Each row is a point on a tangle of strands that fork and nearly touch. The rows are in no order.
Two points are linked if the straight distance between their rows is under 62.1. Some points are linked to none.
Vata: | -17 | -10 |   1 |  13 | -11 | -19 | -14 |  34 | -30 |  26 | -14 |   4 |  -1 |  -6 |  -8 |   4 |   7 |  -1 | -31 |  18 |  19 |   6 |   3 |  13 |  23 |   1 |  10 | -27 |  -5 |  21 |
sagol: | -24 |  -7 |  23 |   7 |  -5 |  -4 | -21 |  32 | -44 |  20 | -21 |   7 |   8 |  -9 |  -8 |   4 |  -8 |  17 | -27 |   8 |  10 |   7 |  -2 |  14 |  30 |   3 |   1 | -20 | -20 |  35 |
Pib: |  -1 | -29 |   3 |   6 |  27 |   2 | -12 |  11 |   3 | -15 | -27 |  18 |   2 |   4 |  -4 |  24 | -14 |  28 | -22 | -20 | -16 | -19 |   7 | -10 |   5 |   2 | -22 |  -9 |   7 |  12 |
vuman: | -14 | -24 | -10 |  21 |  15 |   4 |   0 |  15 |  17 |   9 |   6 |  32 |   6 |  23 | -19 |  -3 |   2 |  15 | -41 | -32 |  -3 | -17 | -10 |   6 | -27 |   1 | -21 | -10 |  10 | -15 |
boguf: |   3 | -17 | -13 |  19 | -19 |  -3 |  -8 |  -2 |  19 |   0 |  31 |  15 |  29 |  22 | -22 | -21 |   0 | -22 |  -5 | -34 |   3 | -10 | -45 |  -9 | -11 |  -2 |  18 | -30 |  20 | -13 |
fusom: |   9 |  14 |  -2 | -40 | -29 |  -4 |  13 | -22 |   5 | -14 |   6 | -23 |  13 | -19 |  14 | -12 | -10 |   3 |  36 |  -1 |   9 |  16 |  39 |  10 |   1 |  17 |   3 |  17 |  -6 | -19 |
fur: |   0 | -14 |  -6 |  14 |  -3 |  -7 |  14 |  12 |   0 |  21 |  11 |   6 |  12 | -13 |  -8 |  -8 | -15 |  -8 | -33 |   5 |   8 |  16 |  -4 |   5 |  14 | -11 |  26 | -20 |   6 |  -6 |
Nupib: |  -5 |  21 |  15 |   6 | -27 |  10 |  -3 |  21 | -39 | -16 |   0 |  17 |  24 |  -5 |  22 |   4 | -19 |   3 |  13 | -12 |  11 |  23 | -10 |  40 |  -7 |  22 |   6 |  14 | -14 |  45 |
regat: | -19 |  -9 |  -2 |  26 |  19 |  -7 |  -9 |  31 |  -6 |  -9 |  -8 |  10 |  17 |  21 |  -6 |  26 |   3 |  24 | -35 | -49 |  -8 | -33 |  -7 |  -2 | -23 |   9 | -19 |  -2 |  -2 |   5 |
bizas: |  -9 |  -7 |  -3 |  22 |  -2 | -31 |  -7 |   2 |  -9 |  23 |   6 |  26 |  -4 | -12 | -24 |   3 |  20 |  -1 | -12 |   1 | -20 |  -4 | -25 | -15 |   6 |  -8 |   9 | -22 |  25 |  -4 |
lepi: |  -1 | -13 | -17 |  23 | -13 | -15 |   0 |  -3 |  12 |  10 |  14 |  20 |  -2 | -10 | -19 | -11 | -11 | -12 | -26 | -11 |  10 |  13 | -13 |  -6 |   4 |  -4 |  30 | -30 |  23 | -21 |
Mokag: |  -4 |   5 |  -4 |  22 |  19 |  13 |  20 |  25 |   8 |  -2 | -20 | -16 |  -3 |  25 |  23 |  11 |   6 |  -4 | -35 |  -7 | -16 |   4 |  -9 |   3 |  -4 |  -7 | -18 |  25 |  -1 | -11 |
boz: |   1 |  -1 |  -6 |  -8 |   9 |   2 |  19 |  22 |  -8 |  -4 | -18 | -19 |  -6 |  -4 |  23 |  14 |  -3 |   8 |  -8 |  -2 |  -5 |  15 |   1 |  -2 |   0 |   7 | -10 |   1 | -12 |   4 |
zopam: |  11 | -11 | -15 |  22 | -20 |  -9 |  -9 | -18 |  19 |   7 |  30 |  14 |  15 |  -5 | -16 | -17 |  -8 | -27 |  -8 | -15 |   8 |  -2 | -28 | -13 |   1 |  -7 |  30 | -27 |  23 | -15 |
piz: | -20 |   3 |  21 | -11 |  12 |   1 |  -7 |  11 | -12 |   5 | -13 |  -7 |  -7 |  11 |  16 |   5 |   6 |  22 |  15 |  13 | -19 |  14 |  -2 |  11 |  -3 |   9 |  -2 |  19 |  -9 |  26 |
rorut: |   6 |  -8 |  -8 | -45 | -16 | -18 |  12 |  -9 | -20 |  -8 | -16 | -13 |   3 | -28 |   8 |  -3 | -19 |   1 |   4 |   0 |   5 |  22 |  25 |   2 |  14 |   7 |  22 |   3 |  -6 |  -2 |
Dagan: |  -3 |  -6 |  -2 | -22 |  16 |   6 |  -4 |  -2 |  -4 | -19 | -27 |  -4 | -12 | -11 |  -4 |   8 |   7 |  18 |  12 |   0 | -32 |   1 |  12 | -26 |   3 |  -5 |  -8 |   9 |   2 |  24 |
bazi: |  27 |  14 |   3 |  10 |   2 |  13 |  11 |  24 |  -6 |  21 |  20 |  14 |   7 | -26 |  15 |  -7 | -22 |  18 |  37 |  11 |  34 |  28 |   5 |  32 |  17 |  35 |   7 |  24 |  -6 | -19 |
Keb: |  -7 | -12 |   0 |   2 |  14 | -19 | -19 | -12 |  -8 |   3 |   0 |  22 |   4 |   2 | -18 |   5 |   3 |   6 |  22 | -14 | -24 | -28 | -16 | -27 |  -4 |  -9 |  -1 |  -9 |  29 |  13 |
vas: | -12 |  -7 |   4 | -51 | -10 | -10 |  -9 |  -3 |  -9 |  -4 | -18 |   1 | -16 | -10 |   3 |  11 |   4 |  26 |  27 |  25 | -15 |  17 |  21 |   8 |  16 |  14 |   5 |   7 |  -9 |   9 |
vami: |  12 |  23 |  -3 |  12 | -14 |  28 |  20 |  27 | -12 |  27 |  24 |   0 |  10 |   0 |  20 |  -6 |  -8 |   8 |  28 |  -1 |  30 |  34 | -21 |  51 | -12 |  18 |  -7 |   7 | -10 | -17 |
dege: |   4 |   3 |  -7 |  18 |  15 |   8 |  18 |  24 |   5 |  -8 | -11 | -15 |   0 |   5 |  26 |  11 |   7 |  -4 |  -6 | -15 | -10 |   5 | -15 | -11 | -11 |  -5 |  -9 |  -1 |  -5 |   4 |
Lonuf: |  -3 |  25 |  13 |  15 |   6 |   6 |   0 |  -5 |  -5 |   4 |  -7 | -16 |  -4 |  35 |   0 |  -8 |  42 | -10 |  -1 |  -3 | -34 | -27 | -37 |   0 | -25 |  -3 | -13 |  17 |  21 |  18 |
saren: |  13 |   8 |  10 |  -3 |   0 |   4 |  10 |   3 |  10 |   7 |  19 |  10 |  -1 |  -9 |  23 | -16 | -23 |  18 |  40 |  14 |  43 |  15 |  24 |  30 |   8 |  20 |   4 |  20 |  -5 | -25 |
Namo: |   2 |  -4 | -26 |  -2 | -11 | -44 |   3 |  -5 |   5 |  -8 | -17 |  21 | -25 |  20 | -29 |  16 |  12 | -15 |  20 | -11 |   1 |  -6 |   5 | -23 | -14 |  -7 | -11 |  -6 |  18 | -22 |
safad: |  -5 |  -6 | -11 |  -9 |  18 |   2 |   6 |   8 |   5 | -10 | -41 |   5 | -14 |  12 |  -1 |  14 |  13 |  10 | -31 |   5 | -19 |   0 |  21 | -11 |  14 |  13 | -22 |  31 |  -1 |  11 |
fipiz: |  -1 |  -3 |   6 |  -8 |  -8 |   8 | -15 | -14 |  -7 |  32 |  33 |   1 |  13 |  -5 |   5 | -22 |  -7 |  14 |  17 |  24 |  21 |  16 |  -3 |  22 |  -1 |  -7 |  38 | -11 |  -6 |   3 |
Zuz: |   8 |   0 | -17 |   4 |   6 | -37 |   4 |  -2 |  10 |  11 |  -9 |  19 | -26 |  -1 | -20 |  14 |  17 | -18 |  -3 |  10 |  -2 |  -6 |   6 | -19 |  -9 |  -8 |  -3 |   0 |  21 | -18 |
mif: |  -4 |   0 |   2 |  27 |   6 |  13 | -17 | -23 |  37 |  -8 |   2 |   4 |  -5 |  39 |  -1 |   2 |   9 |  -7 | -15 | -11 |  -9 | -21 |  -4 | -12 | -17 | -12 | -14 |  13 |  15 |  -7 |
kog: |  -9 |   6 |  -4 | -32 | -10 |   8 |  -1 |  25 | -19 | -18 | -15 | -15 |  -2 |  -2 |   3 |  24 |  -1 |  32 |  12 |  10 |  -7 |  20 |  10 |   0 |  13 |  27 | -15 |   2 | -27 |  34 |
Kugel: |  11 | -11 |   2 | -17 |  -2 | -18 |  20 |  -4 |   7 |  -4 | -22 |   2 | -25 | -30 |  -2 |  -8 | -14 | -20 | -13 |   4 |  -3 |   6 |  43 |  13 |   5 |  -6 | -12 |   0 | -10 | -26 |
peda: |  -4 |  22 |  20 |   8 |  14 |  26 |  -6 |  -5 |   5 |  -5 |   4 | -34 |   2 |  21 |  41 |  -6 |  13 |  29 |  22 |  -5 | -13 |  18 | -14 |  12 |  -8 | -12 | -20 |  18 | -14 |  24 |
Rasu: |   1 |  12 | -29 | -20 | -24 |   6 |  25 |   1 | -20 | -29 |  -5 | -21 |   7 | -24 |  35 |   3 | -19 |  13 |  10 | -10 |  17 |  17 |  16 |  14 |  10 |  33 |  11 |  19 | -10 |  -8 |
mapa: | -15 | -20 |  12 |  15 |  28 |   5 | -15 |  11 |   0 | -11 |  -7 |  18 |  12 |  15 |   4 |  21 |  -6 |  32 | -33 | -43 | -20 | -27 |  -9 |  -6 |  -8 |   2 | -28 |   1 |   9 |  11 |
lok: | -18 | -22 |  -8 |  17 |   6 | -12 |  -4 |   3 |  28 |   9 |  17 |  36 |   5 |  14 | -26 |   0 |   2 |   9 | -34 | -23 |   3 |  -8 | -13 |   2 | -18 |  -1 |   4 | -31 |  12 | -31 |
fefat: |   8 |  -1 |   1 |   3 |  -3 | -18 | -16 | -25 |  21 | -16 |   5 |  15 | -14 |   5 | -25 |   3 |   4 | -29 |  11 |   7 |   7 | -27 |   3 | -18 |  -3 | -29 |  -3 | -13 |  13 | -10 |
Ked: | -15 | -11 |   2 | -10 |   0 |   7 | -17 |  19 | -47 | -17 | -30 |   3 |   8 | -24 | -15 |   4 | -25 |  -5 | -22 | -20 |   8 |   4 |  17 | -20 |  38 |  28 |   3 | -22 |  -5 |  34 |
lol: |   8 |  -5 | -17 | -16 |  12 |  11 |   9 | -14 |   9 | -28 | -42 |   4 |  -1 |  20 |  -9 |  11 |  10 |  25 | -38 | -18 | -27 |   5 |  38 |  -7 |  14 |  19 | -35 |  34 |  11 |   0 |
zag: |   2 |   9 | -15 | -18 |   5 |   9 |   9 |  29 | -11 | -14 | -27 | -22 |  -8 |   5 |  11 |  20 |  10 |   9 |  -2 |   8 | -14 |  20 |  16 |  -4 |  15 |  24 | -19 |   6 | -24 |  15 |
Bubur: |   9 |   2 |  28 |   1 |   0 |  38 | -15 | -10 |  11 |  10 |  20 |  -5 |  22 |   3 |  -6 | -24 |   7 |   0 |  -1 |   6 | -11 | -21 | -33 |   6 | -12 | -23 |   1 | -13 |  -1 |  23 |
dadu: |  23 |  20 |  -3 |  12 |  11 |   8 |  13 | -13 |  24 | -17 |  22 | -26 |   2 |  -5 |  21 |  -4 |  -4 | -18 |   5 |  -6 |   7 | -11 |  -1 | -18 |   0 | -17 | -16 |   6 | -11 | -24 |
Bage: |  -7 |  -2 |  -8 | -19 |   3 | -28 |  -1 |  -9 | -12 |  14 | -26 |   5 | -26 |   1 | -10 |   3 |  28 |  -1 |  13 |  33 |  -9 |   5 |   7 | -22 |  -2 |  -8 |   6 |  12 |   5 |   8 |
vod: |  17 |  19 |   4 |  28 |  -1 |  18 |  13 |  40 |  -9 |  14 |  14 |   8 |   3 |  -8 |  32 |  -2 | -14 |  16 |  24 |   7 |  35 |  32 |  -1 |  49 |   4 |  34 |  -9 |  22 | -10 | -22 |
Zoruv: |  17 |  18 | -21 |  -7 |   1 |  -3 |   6 | -17 |  20 | -26 | -15 |  -5 | -23 |  17 |  -2 |   7 |  16 | -27 |  17 | -10 | -13 |  -4 |  20 | -23 | -11 | -11 | -21 |  10 |   4 | -21 |
sudaf: |  -9 |   1 |  -6 |   9 |   5 |  10 |  10 |   7 |  15 |  25 |  10 |  -4 | -11 |   1 |  16 |  -5 |  -6 |  -6 | -14 |  26 |   2 |  14 |  -1 |   8 | -11 | -10 |   1 |  10 | -14 | -25 |
Lib: |  -6 |  -5 |  10 |   2 |  -5 |  12 |  -9 | -22 |   8 |  16 |  36 | -11 |  11 | -12 |  -2 | -15 | -17 | -10 |   7 |  21 |  27 |   5 |  -4 |   1 |   1 | -16 |  42 | -11 |  -5 |  -1 |
Garup: |  -7 | -22 |   6 | -19 |   2 |  -9 | -15 |  15 | -34 |  -4 | -31 |   3 |   5 | -26 | -11 |  10 | -23 |  10 | -27 |   7 |   3 |  -4 |  18 |  -2 |  40 |   9 |   1 | -17 |  -9 |  21 |
Detog: |  -4 |  -3 |   6 |  26 |   3 |  -4 | -12 | -19 |  17 |  14 |  11 |  12 |  -8 |  27 | -21 |  -4 |  17 | -19 |  -6 |  10 | -10 | -26 | -17 | -14 | -12 | -19 |  -6 |  11 |  14 | -12 |
vubod: |  -5 |   1 | -13 | -35 |  -6 | -21 |   1 | -10 | -12 |   2 | -24 |  -4 | -22 | -13 | -12 |   3 |  13 |  11 |  29 |  30 |  -5 |  20 |  17 | -12 |   4 |   0 |  10 |   5 | -10 |   9 |
kiv: |  24 |  11 |  24 |   3 |   1 |  29 |   1 |  13 | -11 |  27 |  22 |  29 |   3 |  14 |   7 | -20 |   5 |  17 |  14 |  21 |  13 |  32 | -15 |  48 | -10 |   8 |   3 |  13 |  -5 |   2 |
goza: |  14 |  -3 |  -4 |  18 |  -5 |   7 |  -7 |   0 |  33 |  -5 |  23 |   5 |  17 |  25 | -13 |  -9 |   6 | -20 |  -1 | -25 |  -5 | -15 | -35 | -12 | -16 |  -8 |  -2 | -21 |  15 |  -9 |
Vunon: |   7 | -12 |   1 | -13 |   9 |  10 |   2 |   5 |  -4 | -27 | -21 |   6 |   0 | -16 |  -3 |  20 | -18 |  21 |  -6 | -21 | -24 | -11 |  16 | -17 |   6 |   1 | -19 |  -4 |   9 |  17 |
tefos: |  11 |  18 |   3 |  28 |   3 |  10 |  19 |  19 |   9 |  -4 |   0 | -28 |   7 |  19 |  24 |   2 |  19 | -13 |  -3 | -35 | -18 |   3 | -37 |  -4 | -25 | -13 | -20 |   3 |   6 |  10 |
zos: |   1 |  -4 | -24 | -40 | -29 |  -4 |  10 |  -9 | -28 | -32 |  -6 | -19 |   6 | -27 |  19 |   1 | -14 |   1 |  -2 |  -4 |  10 |  21 |  25 |   7 |  20 |  28 |  27 |  17 | -17 | -14 |
sev: |  12 | -14 | -12 | -21 |   9 |   7 |  -4 |  26 | -25 | -15 | -51 |   8 |  -3 |   3 | -16 |  10 |   0 |   8 | -31 | -15 |  -3 |  -8 |  36 | -19 |  30 |  17 | -25 | -13 | -16 |   4 |
rufo: |   5 |   1 |   7 |  -2 | -10 |  18 |  -1 | -27 |  22 | -11 |  48 | -17 |  17 | -27 |   6 | -21 | -24 | -24 |   4 |  11 |  25 |  -6 |  -1 | -10 |  -3 |  -5 |  29 |  -5 |  -3 | -14 |
vebe: |  13 |  11 |  -2 |   5 |  19 |   2 |  15 | -14 |  32 | -19 |  -4 | -16 | -13 |  14 |  15 |  -3 |   0 | -18 |  -3 |  -6 |  -6 |  -6 |  17 | -17 |   0 | -15 | -22 |   1 |   4 | -17 |
kek: |   9 |   6 | -34 |  -8 | -11 | -26 |  17 |  -9 |   2 | -20 | -28 |  12 | -32 |  19 | -16 |  20 |  30 | -25 |  11 |  -5 | -10 |   0 |  18 | -22 | -15 |   0 | -20 |  13 |   8 | -29 |
Toz: | -11 |   2 |  14 |   0 |  -2 |  17 |   5 |  -1 |  -4 |  30 |   4 |  -4 |  -5 |  11 |  -1 | -22 |  22 |   2 |  -7 |  26 | -17 |  -3 | -32 |  21 | -26 |  -9 |   6 |   2 |   0 |  12 |
Zarip: | -11 |  -4 | -13 |  24 |  -5 | -39 |  -9 |  16 | -27 |  21 | -16 |   5 |   2 | -15 | -15 |  16 |   9 |  -3 | -35 |   9 |   9 |   4 |   5 |  -9 |  21 |   5 |  21 | -24 |  14 |  15 |
varak: |   5 |  16 |  23 | -12 | -16 |  29 |  -4 | -10 |  -4 |  -1 |  24 | -19 |  26 |  -1 |  16 | -24 |   2 |   1 |  15 |  -2 |  -1 | -14 | -40 |  18 | -17 |  -5 |   9 | -17 |   2 |  24 |
zapev: |  -8 |   3 | -13 |   2 |   8 | -40 |   0 | -17 |   7 |  19 | -15 |  12 | -39 |   2 | -20 |   3 |  27 | -21 |  -1 |  38 |   3 |   1 |   9 | -21 |  -3 | -17 |  12 |   5 |  17 |  -7 |
dilu: | -12 |  -3 |  11 | -12 |  -7 | -12 | -10 |  -6 | -33 | -14 |   3 | -13 |  15 | -30 |   6 |   4 | -10 |   8 |  21 |  -6 | -28 |  -6 | -23 | -20 |   6 |   3 |  23 |   5 |   3 |  45 |
Mozo: |  -6 |  -8 |  -3 |  17 |  22 |  -2 |   5 |  23 | -18 |   1 | -31 |   8 | -10 |  11 |   0 |  16 |  12 |   7 | -26 |  -3 | -19 | -10 |  -3 |  -5 |   3 |   8 | -13 |  22 |   6 |  17 |
numi: |   4 |  12 |   3 |  -3 |   4 |  10 |   7 | -14 |  22 |   6 |  28 | -29 |   4 |   0 |  22 |  -8 | -12 |  -4 |  12 |   9 |  23 |   1 |  13 |   2 |  -7 | -15 |  -7 |  11 | -17 | -14 |
faza: |  -1 |  18 | -18 |   2 | -15 |  11 |   7 |   9 | -22 | -23 |   9 | -19 |  14 | -17 |  39 |   4 | -27 |  17 |  25 | -13 |  27 |  22 |   3 |  25 |   5 |  38 |  12 |  28 |  -8 |  -4 |
Nuz: |  -4 | -13 | -10 | -26 |   0 | -11 |   9 |  10 | -24 | -11 | -25 |  -5 |   1 | -24 |  -6 |   4 | -13 |   3 |  -6 |  12 |  -1 |   7 |  18 |  -7 |  29 |   2 |  15 |  -8 |  -3 |  12 |
vukol: | -15 |  -8 |   9 | -31 |   3 |   6 |  -7 | -11 | -21 | -14 | -13 | -10 |   0 | -26 |  -8 |  11 |  -4 |  27 |  24 |  -2 | -33 |   1 |  -5 | -26 |  10 |  -2 |   9 |  -4 | -11 |  43 |
zemi: |  13 |  15 | -16 |   4 |  -9 | -18 |   7 |  -6 |  13 |   3 |  20 | -23 |   8 |   6 |   5 |   4 |   6 | -30 |  25 |  21 |  24 | -10 |  -7 | -15 |  -7 | -17 |   5 |  -5 |  -6 | -18 |
sul: |   2 |  -2 |  19 |   3 |   5 |  34 | -11 | -14 |  28 |  16 |  28 |  -8 |   8 |   7 |  -7 | -16 |  -1 | -12 |  -9 |  26 |   1 |  -7 |  -8 |  -1 |  -9 | -20 |   7 |  -4 | -22 | -22 |
bifur: |  -8 |  -8 |  -4 |  15 |   5 |  -4 | -12 |  -8 |  32 |   9 |  22 |  30 | -19 |  11 | -34 |  -7 |   2 | -18 | -17 |  -7 |  16 |  -7 |  -3 |  -1 | -13 | -12 |   3 | -31 |   7 | -39 |
Bozu: |   1 |  -1 |  28 |   0 |  -2 |  28 |  -9 |  -3 | -10 |  30 |  26 |  23 |   5 |   8 |  -5 | -30 |   3 |  17 |  15 |  22 |  10 |  26 |  -9 |  35 | -10 |  -3 |  26 | -12 |  -8 |   0 |
mev: |  -2 |  -1 |  12 | -12 | -11 |  13 |  16 | -24 |  23 |   2 |  39 | -11 |   0 | -29 |  14 | -26 | -32 | -15 |  -2 |   6 |  33 |   1 |  23 |  11 |  -4 |   0 |  36 |   1 | -10 | -25 |
Lolu: |  -5 | -13 | -15 |  24 |  -2 |  -4 | -12 |  -5 |  46 |  -9 |  23 |  15 |   2 |  26 | -17 |  -8 |   9 | -30 |   1 | -14 |  12 | -22 | -17 |  -7 | -16 |  -6 |  -7 | -27 |   7 | -34 |
gami: |  -4 |   2 |  -3 |  25 |  23 |  16 |  12 |  41 | -17 |  -5 | -29 |  -9 |  -2 |  26 |   8 |  21 |  18 |  -8 | -45 | -17 |  -8 |  -5 |  -4 |  -2 |  -1 |  10 | -20 |  24 |  -4 |  15 |
fera: |   5 | -19 |   6 |  -9 |   0 | -19 | -14 | -21 |   5 | -21 |  -7 |  10 |   2 |  -3 | -12 |   9 | -15 |   4 |  23 | -17 | -10 | -18 |   5 | -34 |   1 | -19 |  -1 | -16 |  21 |   1 |
Kelel: | -11 |   7 |  -8 |   1 |  -8 |  13 |   1 |  11 | -17 |   2 |  19 | -18 |  11 |  -8 |  38 |   8 | -24 |  14 |  26 |  -7 |  21 |  27 | -14 |  35 |  -4 |  14 |   9 |   9 |  -5 |  12 |
valo: | -23 |  -1 |  27 |   1 |   0 |  11 | -20 |  34 | -41 |   4 | -22 |   2 |   9 |  -8 | -16 |   0 | -19 |  -2 | -30 | -13 |  11 |   3 |   8 |  -6 |  34 |  16 | -12 | -21 | -22 |  45 |
Rakor: |  15 |   3 |   2 |   8 |   1 |  -5 | -12 | -27 |  26 | -16 |  23 |   3 |  -3 |  -8 | -26 |  10 |  -3 | -36 |  12 |  16 |  20 | -30 |   6 |  -6 |  -2 | -26 |  18 | -21 |  -3 |  -5 |
pok: |  16 |   6 |   2 |  -5 |  -9 | -12 |  32 | -23 |  16 |  -6 |  10 | -22 | -10 | -30 |   4 | -12 | -27 | -36 |   5 |  -8 |  19 |   5 |  30 |  10 |   1 |  -5 |  -1 |  -2 | -12 | -35 |
Papin: |   2 |   6 |   2 |  16 |   2 |  -3 |  -5 | -19 |  19 |   3 |   8 |  -6 |   6 |  17 |  -1 |  -4 |  22 | -11 |  17 |  20 |  -8 | -21 | -17 | -27 |  -4 | -24 |  -8 |  10 |  -2 |   2 |
vamu: |   9 |  14 |   3 |  12 |  16 |   3 | -11 | -25 |  41 | -37 |   1 | -15 | -12 |  32 |   8 |   5 |   4 | -12 |  -5 | -18 |   3 | -17 |  10 | -11 |  -8 | -12 | -28 |   8 |   8 | -17 |
zura: |  -2 |   3 |  11 |  -1 |  -8 |  -8 | -12 | -13 | -11 |  -6 |   6 | -19 |  15 | -10 |   4 |   3 |  -7 |  -3 |  33 |   1 |  -6 |  -7 | -22 | -24 |  -1 | -15 |  23 |  -7 |  12 |  33 |
Lig: |   9 | -32 |  -9 | -30 |  -1 |  -4 | -11 |   7 | -21 | -17 | -51 |  24 |   5 |  -9 | -21 |  14 |   3 |  17 | -24 | -18 | -11 | -14 |  42 | -12 |  24 |  17 | -30 |  -6 |  -3 |  -1 |
vovof: |  -2 | -15 |  -6 |   0 |  -1 |  -2 |  14 |  15 |   7 |  22 |  16 |  -4 |  -7 | -16 |   8 |  -2 | -22 |   1 | -18 |  17 |  16 |  23 |   2 |  16 |   7 |  -5 |  12 | -11 | -10 | -16 |
lop: |   0 |  12 |   7 |  -3 | -11 |  16 |   1 |   0 | -15 |   6 |  20 | -23 |  23 |  -4 |  23 |  -6 |  -8 |  -1 |  23 | -11 |  10 |  16 | -32 |  27 | -20 |   0 |  13 |  -2 |   1 |  20 |
rezeg: | -18 |  21 |  18 |  11 |   3 |   0 |   6 | -11 | -20 |  17 |  -7 |  -8 |  -3 |  26 |  -4 |  -4 |  39 |  -8 |   1 |   9 | -36 | -20 | -19 |   0 | -11 |   6 |  -9 |  39 |  25 |  34 |
zimo: |  -3 |   3 |  -3 |   9 |   7 |  18 |   4 | -12 |  28 |  22 |  12 |   1 | -15 |  15 | -12 | -14 |   1 | -17 | -23 |  34 |  -2 |   2 |  -2 |   3 |  -6 | -20 |   6 |   9 |  -7 | -13 |
giti: |  16 |   9 |   7 |  -2 |  -9 |   9 |  18 | -22 |  22 |  -2 |  27 | -17 | -14 | -29 |  -4 | -16 | -22 | -36 |   2 |   1 |  29 | -15 |  25 |  18 |  -3 |  -1 |  16 | -14 | -12 | -34 |
fari: |  -6 |   5 |   8 |  15 |  -2 | -26 | -16 |  -5 | -19 |  14 |  16 |  11 |   9 |  -8 | -17 |  -2 |  24 |  -6 |  13 |  -7 | -26 | -20 | -23 | -13 |   2 |  -8 |  10 | -11 |  27 |  17 |
vovu: |   4 |  10 |  -4 | -26 | -13 | -15 |  26 | -19 |   2 | -13 |  -4 | -24 | -10 | -24 |  14 |  -3 | -12 | -19 |  27 |   5 |  15 |   8 |  28 |   5 |  -5 |  -2 |   0 |   8 | -12 | -30 |
Dozov: |   8 | -24 |  -7 | -27 |   1 |  10 |  -2 |  -4 |  -1 | -28 | -37 |  20 |   2 |   9 | -17 |  18 |  11 |  31 | -28 | -31 | -25 |  -9 |  47 |   1 |  15 |   9 | -36 |  11 |   1 |  -8 |
Pab: |  12 |   6 |  -3 |  10 |  -4 |  -6 | -11 | -12 |  13 | -10 |   9 | -10 |  14 |   3 |  -3 |   8 |   4 | -10 |  26 |  -4 |  -5 | -19 | -18 | -21 |   0 | -16 |   8 |  -4 |   3 |  15 |
Lezet: |  11 |  14 |  -3 |  26 |   8 |   7 |   0 |   2 |   9 |  -6 |  -2 |  -8 |   1 |  37 |   6 |   2 |  37 | -10 |  -6 | -21 | -22 | -14 | -33 | -10 | -20 |  -6 | -20 |  11 |  14 |   1 |
rari: |  -6 |  -3 |   3 |  -9 |   6 | -15 |  -2 |  10 |   4 |  30 |   2 |  19 | -29 |   4 |  16 |  -8 |  -6 |  18 |   0 |  43 |  21 |  26 |  21 |  32 |   9 |   8 |   5 |  13 | -16 | -20 |
fubid: |   6 |  13 |  11 |  -5 |   4 |  21 |  15 |  -8 |  19 |  15 |  34 | -11 |   4 |   3 |  22 | -22 | -19 |  11 |  28 |  14 |  36 |   7 |  19 |  18 |  -6 |  -2 |  -1 |  11 | -13 | -27 |
Navus: |  12 |  -6 |  25 |  10 |   3 |  37 |  -6 | -12 |  22 |   2 |  22 |   2 |  30 |   4 |  -9 | -30 |   1 |  -5 | -14 |   9 | -17 | -15 | -25 |   2 | -15 | -23 |   8 | -22 | -18 |  -9 |
zugof: |  17 |  17 |   4 |   9 |  -6 |  13 |   1 |  11 | -21 |  24 |  30 |  13 |   5 |   0 |  13 |  -8 |  -3 |   7 |  29 |   3 |  27 |  34 | -20 |  45 | -11 |  11 |  10 |  12 |   2 |   4 |
Mera: |  -1 |  10 |  -7 | -43 |  -5 |   4 |  -4 |   1 |  -1 |  -9 | -15 |  -6 |  -8 |   3 |  13 |  18 |   5 |  33 |  37 |  15 | -16 |  18 |  13 |   4 |  15 |  26 |  -8 |  19 | -24 |  14 |
Ros: | -34 |   8 |  26 |   1 |  10 | -13 | -10 | -12 | -25 |  29 | -15 |  -1 |  -4 |   4 | -10 |  -2 |  28 |   8 |   3 |  23 | -40 | -10 | -15 |   1 |   2 |  10 |  -4 |  30 |  13 |  41 |
Fene: |  -7 | -12 |  -6 |  -7 |  -3 | -33 | -18 | -35 |  16 | -21 |   3 |  17 |  -5 |  -4 | -26 |   8 |  -4 |  -1 |  16 | -12 |   4 | -39 |   5 | -16 |  -4 | -11 |   0 | -19 |  22 |  -5 |
gep: | -13 | -13 |   0 |  29 |  -3 | -35 |  -2 |  19 | -13 |  31 |  -3 |  33 |  -1 | -16 | -27 |   9 |  15 |  16 | -36 |   1 |  -1 |  -4 |   4 |  -6 |  13 |  -4 |  10 | -37 |  20 |   2 |

A fork is a point with three links. Follow the links from the first point to the second and name the forks in between, in order.
fipiz, tefos: vebe, dege
Dozov, fubid: dege, vebe
mapa, vubod: vebe
Zuz, rezeg: dege

A fork is a point with three links, a tip a point with one. Leave the first point through the second and follow the links. Name the first fork or tip that comes.
varak, Bubur: vuman
Namo, Zuz: dege
sagol, Vata: Rakor
dadu, numi: fusom
vukol, dilu: vebe
Papin, Pab: regat

Follow the links from the first point to the second, and from the first to the third. Name the last point that the two ways share.
Mera, vukol, vami: vebe
vami, zag, mif: vebe
Lig, Ros, dadu: dege
Bage, Ros, Mozo: dege

Name the points in between on the shortest way along the links from the first point to the second, in order.
Rasu, Zarip: zos, rorut, Nuz, Garup, Ked, valo, sagol, Vata
saren, dege: fubid, numi, dadu, vebe, Zoruv, kek, Namo, Zuz, zapev, Bage, vubod, vas, Mera, kog, zag, boz
zos, zimo: Rasu, faza, Kelel, lop, varak, Bubur, Navus, sul
vami, vovu: zugof, kiv, Bozu, fipiz, Lib, rufo, mev, giti, pok
Bubur, Lolu: Navus, sul, zimo, sudaf, vovof, fur, lepi, zopam, boguf, goza
